Each row is a point on a landscape with many peaks, with its height.
A climber steps from a point to the highest of its 4 nearest points, and stops where none of them is higher. Distance is the straight distance between rows; heights are no part of it.
J827 h=3.62: [ 42 -10 -43  39 -19 -62  -4  36  17  41  41  26  49  15   1   5   6 -27
  -8 -29  15 -12 -19 -54  -3]
J814 h=4.27: [  3   6 -80  10 -15 -83  -3  14 -21  25  23  10  25  -3  23  -1  20   7
  18 -67  12   5  -5 -49 -46]
J133 h=4.05: [ 22  23  32 -25  34   2 -10 -11  11 -23  -8 -10  -6 -15  19  25 -26  38
  -5  58 -10 -10  10  14  37]
J616 h=5.52: [ -3   1   6   4 -13  32  -2   7 -14  12   1 -17  -4  14 -21  27  11 -13
 -11 -34 -15  25  -9  18 -13]
J370 h=5.51: [-36 -18 -38  14 -30 -13  -1  -1 -16   5 -14  13  -5 -13   7 -53  38 -31
   4 -52  19  22   1 -27 -22]
J669 h=3.48: [ 19  13  22  26  -8  17  -5  36  29  63  35  -6  -8  35 -18  20 -14 -11
 -11 -11  -7  17 -14  -5  20]
J194 h=6.17: [-29  -4  11  14  -3  45  16 -16 -21 -20 -16  -1  -4   0 -13  19  14  -3
  -2 -27 -14   2 -11  22 -43]
J276 h=3.66: [ -9 -20 -21   1 -30   9  -9  12 -13  20  -3  -8   0   4 -16 -13  27 -31
  -7 -49  12  34   0  -5  -9]
J57 h=5.42: [-12  -7  15  -4  10  35  32 -34  -7 -53 -18   2 -12 -16   3   3  12  13
  18  36 -11 -45  -1  40 -33]
J190 h=5.99: [-33  15 -70  17 -20 -70  13  -7 -15   7  -4  21   0 -12  41 -39  38   9
  19 -61  24  -3   5 -49 -55]
J795 h=2.97: [ 14  25  32  33   7  20  -4  27  21  59  34  -6 -14  27 -11  39 -28   7
  -9  -2 -20  11 -17   1  19]
J195 h=3.80: [ -2 -26 -38   3 -32 -12 -12  11 -11  21  -3   1   7  -5  -6 -26  31 -32
  -2 -46  21  27   1 -22  -8]
J756 h=4.20: [-19 -12  23 -20   5  29  30 -37   6 -59 -20   1 -20 -17   4 -17   5   8
  26  64 -11 -45  12  43   0]
J641 h=4.70: [ 30  24  37 -15  43  -2 -18  -6  14  -6  -6  -3   3  -8  25  26 -39  42
  -3  56 -19 -12   2   7  41]
J753 h=5.49: [ 29  32  36   3  43   0 -18  -2  12  10   5   0   3  -4  18  36 -38  45
  -4  47 -27 -14  -4   5  35]
J415 h=6.24: [-41 -20 -13  13 -21  24   1  -4 -21   1 -15   9  -2  -2 -14 -27  30 -28
  -2 -51   5  29  -3  -6 -28]
J575 h=3.51: [  4   1  63 -36  45   7 -43 -15  12 -29 -24 -11 -17   2 -13 -18 -74  18
 -12  76  18  14  29  18  65]
J838 h=5.23: [  6  11  10   4  -7  26  -2  21  -5  26  13 -18  -5  18 -24  27   5 -14
  -9 -27 -17  27 -10  13  -3]
J134 h=5.57: [ 19  37  32   9  29  14  -5   9   3  18  11 -12  -4   8   6  48 -23  36
  -4  18 -33  -6 -10  15  16]
J43 h=5.82: [ 20  23  25 -15  27  14   1  -7  -1 -17  -4 -18  -4  -9  12  45 -11  39
  -5  35 -25 -16  -1  21   9]
J66 h=6.35: [-56 -14  -4  18 -13  38   5  -4 -24 -14 -21  17  -6   0 -16 -26  22 -27
   1 -50  -5  19 -11  12 -41]
J849 h=3.83: [ 13 -20 -41   1 -28 -23 -13  20  -8  23   1   2  14  -1  -7 -22  31 -29
  -3 -43  21  21  -1 -26  -6]
J899 h=3.87: [ 38  -7 -57  23 -17 -71 -10  35   3  37  37  19  42  10   2  -2  10 -23
   0 -38  14  -6 -15 -45 -10]
J472 h=4.81: [-26 -22 -21   6 -28  20  -4   0 -15   9 -13  -3   1  -2 -13 -23  27 -32
  -5 -51   7  31  -2  -5 -20]
J122 h=5.83: [-41  -9   9  15   8  44  18 -17 -21 -37 -19  18  -4  -1 -14   1  13  -1
  10 -18 -18 -19 -15  33 -63]
J532 h=6.34: [-54 -17  -7  16 -17  31   4  -5 -20  -6 -20  17  -5  -1 -14 -28  24 -28
   1 -52   1  25  -4   3 -32]
J722 h=3.34: [ 10   7  29 -39  25   8   2 -22   9 -37 -11 -21 -11 -19  16  11 -24  30
  -5  68   0 -15  18  20  40]
J345 h=5.30: [  9  23  17  -4  17  22   7  -7 -11 -11  -3 -22  -5  -2   1  49   2  29
  -7  11 -23 -12  -7  24  -6]
J30 h=5.63: [-11   2   9   6  -7  39   6  -1 -20  -1  -5 -16  -4   9 -17  33  10  -4
  -9 -32 -16  15  -8  21 -21]
J457 h=3.26: [-16 -10  38 -48  21  17   3 -32   7 -50 -21 -22 -28  -9  -6 -18 -42  17
  -8  74   7  -1  29  27  56]
J875 h=3.37: [ 19   2  68 -24  45   3 -49 -12  21 -15 -19   0 -12   2  -8 -14 -76  20
  -5  78  22  11  28  11  68]
J671 h=6.32: [-49 -10   3  17  -6  44  10  -6 -25 -18 -18  19  -2   3 -18 -11  18 -17
   4 -43 -10   7 -10  17 -48]
J427 h=3.86: [  2 -22 -27  -1 -29  -6 -10  18 -10  24   1  -4   6   3 -11 -19  25 -33
  -3 -42  15  30  -2 -17  -4]
J519 h=3.63: [  2 -20 -58   5 -27 -41 -10   8 -15  18  -1   4  11 -12  10 -33  34 -20
   6 -48  24  10   2 -39 -19]
J737 h=4.02: [  9  28  21   6   8  27   0  13  -4  17  10 -19  -8  12 -12  47  -7  13
  -9  -9 -26  11  -8  17   0]
J668 h=3.32: [ 30  10  52 -22  45  -4 -38 -12  23 -11 -15   9  -1  -9  11   0 -62  32
  -1  74   8  -3  18   3  63]
J638 h=0.55: [ 31   2  74  -8  43  -2 -57 -17  27   1 -21  17  -4   0  -4  -7 -82  20
  -4  80  23   0  24  -4  68]
J718 h=5.96: [-56 -11 -39  13 -22 -13   6   6 -15  -7 -18  28  -8 -15  12 -70  41 -31
  10 -52  16  18  -1 -22 -29]
J541 h=4.07: [-21 -21 -40   6 -32 -11  -7   1 -15  11 -13   7   3  -8   2 -37  34 -30
   1 -50  23  23   1 -24 -16]
J716 h=3.95: [-32 -13  34 -33   2  26  29 -44   8 -57 -25  -5 -34  -6 -14 -36 -20   5
  14  77  -8 -23  27  44  37]
J689 h=5.60: [-25  -5  14   8  11  40  22 -23 -16 -43 -16   7  -7  -8  -4   9  13   9
  15   4 -17 -36 -14  35 -55]
J464 h=4.23: [-27  19 -77  13 -22 -77  12  -5 -16  15   6  19   6 -12  42 -22  32  15
  21 -70  19  -3   4 -46 -62]
J411 h=4.45: [ 32  21  45 -10  48  -8 -32 -12  23   1  -6  11   5  -9  18  15 -52  38
  -2  68  -8 -14  10   0  55]
J367 h=3.65: [ 17  -7 -13   4 -23   5 -12  36   5  37  19  -8   3  22 -24  -3  15 -31
  -9 -31   4  29  -8  -6   8]
J880 h=3.64: [ 25  -7  -4   9 -21   5  -8  44  19  48  25  -4   9  23 -20   2   9 -31
  -6 -26   6  21  -7  -9  10]
J339 h=2.78: [ 43 -16 -16  31 -26 -36   1  39  36  53  43  22  33  23  -4   3   3 -35
 -19 -16  18  -6 -17 -45  17]
J842 h=5.40: [ 44 -13 -21  27 -24 -40  -1  40  31  52  40  22  37  22  -3   1   6 -34
 -16 -19  21  -7 -19 -44  12]
J202 h=3.73: [ 31 -16 -28   6 -27 -19 -10  37   9  40  23   0  18  15 -14 -10  19 -37
  -6 -32  14  17  -7 -22   6]
J819 h=3.57: [ 21   1  19  29 -19  11   1  39  39  73  45   7  -1  33 -16  13 -14 -24
 -17 -11   5  12 -16 -19  29]
J310 h=4.28: [ -1   3  22 -15  12  23  24 -30  -3 -44 -14 -16  -6 -15  11  27   6  25
  -1  39 -13 -30   4  27  -7]
J77 h=3.77: [ 17  12  31 -38  32   2  -7 -18  12 -31 -14 -19  -6 -15  16  11 -28  35
  -2  68  -2  -9  15  15  45]
J369 h=3.78: [ 31 -20 -42   3 -26 -38 -11  32   3  31  17   3  25   7  -3 -16  22 -33
  -1 -36  16  11  -5 -30  -1]
J869 h=3.97: [-30 -13  30 -29   2  30  34 -38   6 -61 -23   1 -33  -9 -10 -39  -9  -1
  28  73 -10 -36  22  51  21]
J309 h=3.30: [-12 -11 -63   1 -28 -49  -1   1 -15  13  -4  12   8 -17  21 -41  40 -14
   7 -53  28   6   3 -43 -35]
J390 h=4.91: [-16 -12  14  -7  12  37  28 -29  -4 -63 -17  10 -15 -17   1 -10  14   6
  30  39 -16 -58  -5  46 -38]
J618 h=3.60: [ 38 -16 -25  16 -21 -29  -6  42  24  50  29  10  27  18 -11  -8  10 -36
  -8 -24  16   6 -12 -29   9]
J943 h=3.38: [ 39 -14 -38  21 -19 -51  -6  41  16  40  34  18  37  16  -4  -7  10 -32
  -5 -26  16  -2 -16 -42   3]
J490 h=3.40: [-21 -13  31 -45  13  20  14 -39   9 -51 -22 -19 -26 -13  -8 -20 -31  18
  -3  77   3  -9  25  32  47]
J513 h=5.78: [-24 -10 -63   9 -27 -50   0  -2 -14   9 -12  16   5 -20  28 -48  43 -15
  11 -52  25   6   5 -44 -35]
J793 h=3.94: [  6 -15 -18  -2 -29   6 -11  22  -7  29   5  -9   3   8 -17  -7  22 -32
  -6 -42  10  29  -1  -9  -4]
J236 h=6.05: [ 21  35  28  -5  30  10  -4  -1   1  -1   5 -15   1  -1  13  49 -18  38
  -3  30 -29  -9  -4  14  15]
J571 h=3.56: [  3   0  35 -44  31  11  -7 -24  10 -39 -17 -18 -15 -11   6  -4 -38  27
  -8  76   6   1  26  21  55]
J226 h=4.21: [ 20  -1 -75  18 -11 -82  -9  24 -16  28  28  14  36   1  11   0  13  -5
  13 -56  11   0  -8 -52 -33]
J284 h=5.66: [  6  -7 -72   2 -19 -68  -6   9 -16  20   7   8  21  -8  16 -16  27  -5
   9 -53  22   3   1 -46 -35]
J267 h=3.74: [ 22  11  39 -33  43   0 -25 -14  16 -25 -10  -6  -5 -12  16   5 -46  34
  -7  72   0  -5  20  11  55]
J750 h=2.83: [ -6  -5  27 -37  16  15  17 -36  10 -50 -18 -18 -18 -17   4  -4 -20  23
  -1  73   1 -17  22  27  37]
J578 h=5.28: [ 29  36  44  22  41   0 -20  -7  16  30  12   3   1   1  16  41 -51  41
   0  39 -27 -14 -10   0  36]
J544 h=6.10: [-49   9 -59  16 -22 -48  11   4 -10  -7 -13  29  -9 -19  40 -72  46 -13
  20 -50  23  -2   5 -33 -44]
J298 h=3.54: [-43 -16  36 -36   2  29  30 -41   6 -56 -26  -5 -39  -3 -22 -42 -28   1
  17  77 -11 -22  26  54  36]
J377 h=3.52: [ -4  -2  48 -45  38   8 -25 -19  10 -38 -18 -16 -22  -4  -7 -13 -58  22
 -15  79  15  11  29  20  63]
J63 h=5.55: [-13   0  16   2   9  38  29 -29 -10 -45 -15  -1  -6 -11   5  19  12  17
   8  19 -16 -36  -3  32 -40]
J773 h=2.43: [  2   0  27 -33  16  14  15 -29   4 -45 -15 -20 -12 -19  15  15 -10  29
  -2  60  -3 -22  14  23  25]
J325 h=6.27: [-41  -8   3  15 -10  44   9 -14 -22 -12 -15   7  -2   5 -18   5  18 -14
  -1 -40 -12  12 -10  18 -45]
J477 h=3.12: [ 17  15  20  17  -6  22  -6  36  14  49  27 -11  -7  29 -19  23  -7 -10
  -9 -18 -11  22 -14   4  13]
J171 h=5.04: [ 17  34  27   9  22  17  -2   9  -1  15  10 -14  -6   8   2  49 -20  30
  -6  12 -35   0 -11  16  10]
J458 h=3.58: [ 28  -1   5  18 -20  -1  -2  44  35  61  37   5   9  30 -16   7  -2 -32
 -15 -17  11  12 -14 -22  22]
J540 h=5.92: [-22  -1  10  10  -6  39  12 -11 -22 -10  -8  -9  -4   4 -19  23  15  -5
  -5 -31 -14  11  -9  20 -37]
J148 h=3.79: [ 17  31  30  20  14  22  -5  21  10  39  26 -12 -10  20  -9  45 -21  17
  -8  -2 -28   8 -14   9  12]
J279 h=4.61: [  7  -5  -4   2 -23  20  -9  23  -5  29   9 -14  -1  17 -25  11  15 -24
  -9 -39  -3  30  -5   5  -3]
J609 h=4.71: [  0  15  18   0  10  32  11 -16 -16 -18  -7 -19  -4  -3  -1  46   5  22
  -7   3 -21  -9  -5  26 -21]
J56 h=5.50: [-11   3  18   1   8  34  25 -29 -15 -36 -14  -9  -3  -9   0  31   9  20
   2  14 -17 -28  -9  31 -35]
J873 h=3.76: [ 35 -10 -57  10 -16 -62 -13  31  -2  31  25   9  37   4   3  -8  19 -22
   3 -41  16  -3  -7 -44 -14]
J779 h=6.47: [-46  33 -69  20 -19 -68  26   1  -7  -2  -7  31  -5  -9  52 -51  46  10
  27 -64  25  -7   5 -39 -65]
J281 h=3.41: [ 26   3 -60  55 -10 -85   4  32  -5  35  55  24  52  22   3  17  -5 -13
  10 -48   5  -1 -23 -57 -24]
J185 h=6.09: [-34 -11   1   9 -14  37   5 -10 -23  -4 -13   1  -6   4 -20   1  16 -19
  -6 -45  -4  22  -9  13 -34]
J176 h=4.15: [-14 -14  24 -27   4  27  29 -38   7 -57 -20  -7 -21 -17   5 -13  -1  15
  15  68  -5 -37  16  37  12]
J456 h=3.59: [ 13  10  23 -28  23  12  11 -23   3 -36 -12 -18  -6 -16  17  28  -9  35
  -4  53 -12 -21   8  21  21]
J244 h=4.82: [  6  11  20 -15  18  22  19 -22  -6 -30  -9 -20  -2 -13  10  38   0  31
  -4  33 -14 -20  -1  25  -5]

Call two points neighbours if one is among the 4 nearest of the other. Go from one point of each pair to the other, from neighbour to neighbour, staying as high as possible. Name the lowest point that can't be avoided.
J842 and J236 | J827
J779 and J236 | J541
J236 and J66 | J609

Where does a climber stop that starts at each point below?
J367 | J66
J202 | J66
J869 | J66
J195 | J779
J875 | J236
